A landscape with many valleys, sampled at points; each row gives a point and its height.
From any point a ball rolls to the lowest of the 3 points nearest to it. It stops when none of these is lower. Distance is the straight distance between rows; heights are no part of it.
Vus: [ 37  33  16   5  -3 -18  -1  17 -42  10  13  20 -16  31]  h=44.5
pavop: [ 24  13 -24  -1  33  29 -10 -31   8 -31  33 -32  21 -36]  h=37.2
nevap: [-31 -21  19  -5   2 -25  -6  27   6   6 -16  13  21 -21]  h=18.7
beda: [-30  -8   9  -1  -9   2  21 -13  27   7 -29  13 -25   4]  h=25.6
miri: [ 12   6   1   6  19  14 -15  16 -37   3  14  18  -8  18]  h=54.8
nedas: [ -2  -7 -12   5  -6  -4 -31   1  10 -10  17 -27  45 -46]  h=63.6
nep: [ 16  13  18  -6 -17 -25  21  13 -12  18 -11  17 -27  35]  h=55.4
pab: [-10 -14 -16   5 -21  21  25  -3  21  -2 -11 -14 -18  39]  h=17.8
Goro: [ 23  23  19  -2   1 -24   2  22 -33  18   5  23  -9  23]  h=11.1
mor: [ -5 -20 -11  -2 -25 -20 -18  -6  35  -1  -9 -38  28 -45]  h=53.8
Debik: [-39 -13  23 -12  -2 -19   6  -5  29   8 -31  18  -1 -24]  h=72.1
Foto: [  6  -3   0 -12  38  49 -17 -15 -15 -20  27  -7  -7 -12]  h=32.2
pama: [  0  -8 -34  13  -1  22  -4  -4   5 -15  16 -22  21   8]  h=52.7
vel: [ 42  50  28 -24 -26 -41  11  19 -19  22   5  16 -23  30]  h=18.4
Lugut: [ 15  -2  -2 -20  38  53 -11 -25   0 -33  34 -25  -6 -19]  h=10.4
lamuk: [-10 -20 -23   3 -22  14  18  -9  27  -9  -7 -21  -2  17]  h=17.2
nofiv: [ -7 -13   7  -1 -11  -4  18  16  -2   8 -11  14 -15  27]  h=53.6
zab: [  7   3 -24  14   6  34  -5  -4 -17 -11  22  -9  -2  26]  h=53.9
dof: [-23  17  28 -13   4 -26  26 -13  16  26 -33  42 -28  -9]  h=21.4
vuto: [ 21  13  -1  11  15  24 -14   2 -37   1  15  12 -19  30]  h=56.8
pizit: [  8   2   4   9  -9  -7  13  20 -18   8  -6  14 -18  38]  h=50.8
vafa: [  2   6  29 -16  -5 -32  23  17  -4  22 -15  29 -17  13]  h=68.0
Fepoz: [-33   3 -23   4 -15  19  13 -55  53  -2 -29 -18 -20 -16]  h=18.6
Git: [  4   1 -20   4  22  31 -15  -9  -7 -19  27 -19  20 -17]  h=47.4
kat: [ 15  15  19  -2  26   4 -15  13 -48   5  12  27  -8   3]  h=58.4
punuv: [ 44  -6 -26  12 -18 -43   0 -27  17  -9  -8 -57  37 -58]  h=49.1
zufo: [ -5   1  10   1  13 -14  -9  24 -28   9   5  24  13   1]  h=63.0
nop: [ -3  -1  16  -4  36   4 -28  14 -36   0  15  19  17 -22]  h=8.1
nekin: [ 24   8 -33  10  15  12 -10 -22  12 -22  25 -42  35 -34]  h=42.7
daz: [-14 -16 -14  -7 -26   2  12 -25  55  -9 -17 -31   8 -21]  h=22.6
Nemi: [ 22  -6 -26   4 -15 -16  -3 -18  30 -15   5 -49  37 -40]  h=46.4
nesa: [  4   6  22 -12  44  20 -25   3 -39  -1  16  25  -5 -17]  h=40.7
vuz: [-20 -14   5   3  13  -7 -25  19 -19   0   6  13  31 -25]  h=18.9
Mozat: [-43  16  11   1   9  -8  16 -27  19  19 -33  36 -30 -16]  h=68.3
zin: [ -5  -8  -6   6  17  14 -19   9 -20  -3  17   7  14  -4]  h=52.3
Puni: [ 16  11   2   9   3  -5  -2  19 -36   5   8  18 -12  34]  h=45.0
fasev: [ 12  -3 -32   9 -13  -3   6 -17  30 -19  10 -42  33 -18]  h=45.1
Zegaf: [-16 -21   0  -1 -17 -11 -15  13  15  -3   1 -15  33 -31]  h=65.3
tuso: [-29 -23   4  -2 -17  -5   1  -9  40  -1 -19 -11   1 -24]  h=42.4
lon: [-27 -11  -9   1 -19  16  21 -33  44  -4 -23 -14 -15   5]  h=16.3
Pas: [-22 -19  15  -8  -6 -16   9  12  15   5 -22  16  -7   2]  h=52.4
gugo: [ -1   5  12   2 -16  -2  23   5   3  12 -18  14 -33  43]  h=55.6
Nefo: [  7  -3 -19  15  -8  23   5   1 -15  -4  11  -6 -14  50]  h=54.5
Lepip: [-26 -20  10  -3  -6 -22   0  16  13   3 -14  11  16 -10]  h=39.7
bofiz: [ -9 -14 -11   7  -4  11  -2   9  -4   0   4  -1  11  15]  h=55.9
Veg: [ -9 -13   4   0  -7 -11  10  20  -5   6 -11  13  -4  16]  h=57.5
ruf: [ 42  41  30  -9  27  -4 -17  11 -53   9  22  27 -26   7]  h=74.5
govu: [-12 -19 -16   1 -20  10   7  -3  30  -8  -5 -21   4   5]  h=17.9
mozu: [ 32  32  12   5 -20 -16   8  18 -22  11  -1  14 -27  49]  h=45.8
fedo: [ -2  -2 -14   8  13  18 -27  -4  -2 -13  22 -15  33 -23]  h=54.6
vit: [ -3   9  23 -10 -10 -13  30  -2  11  20 -27  25 -40  18]  h=54.1

Where does a ball stop that starts at each point below?
bofiz | nop
Nemi | Lugut
Veg | Goro
mozu | Goro
gugo | Goro
punuv | Lugut
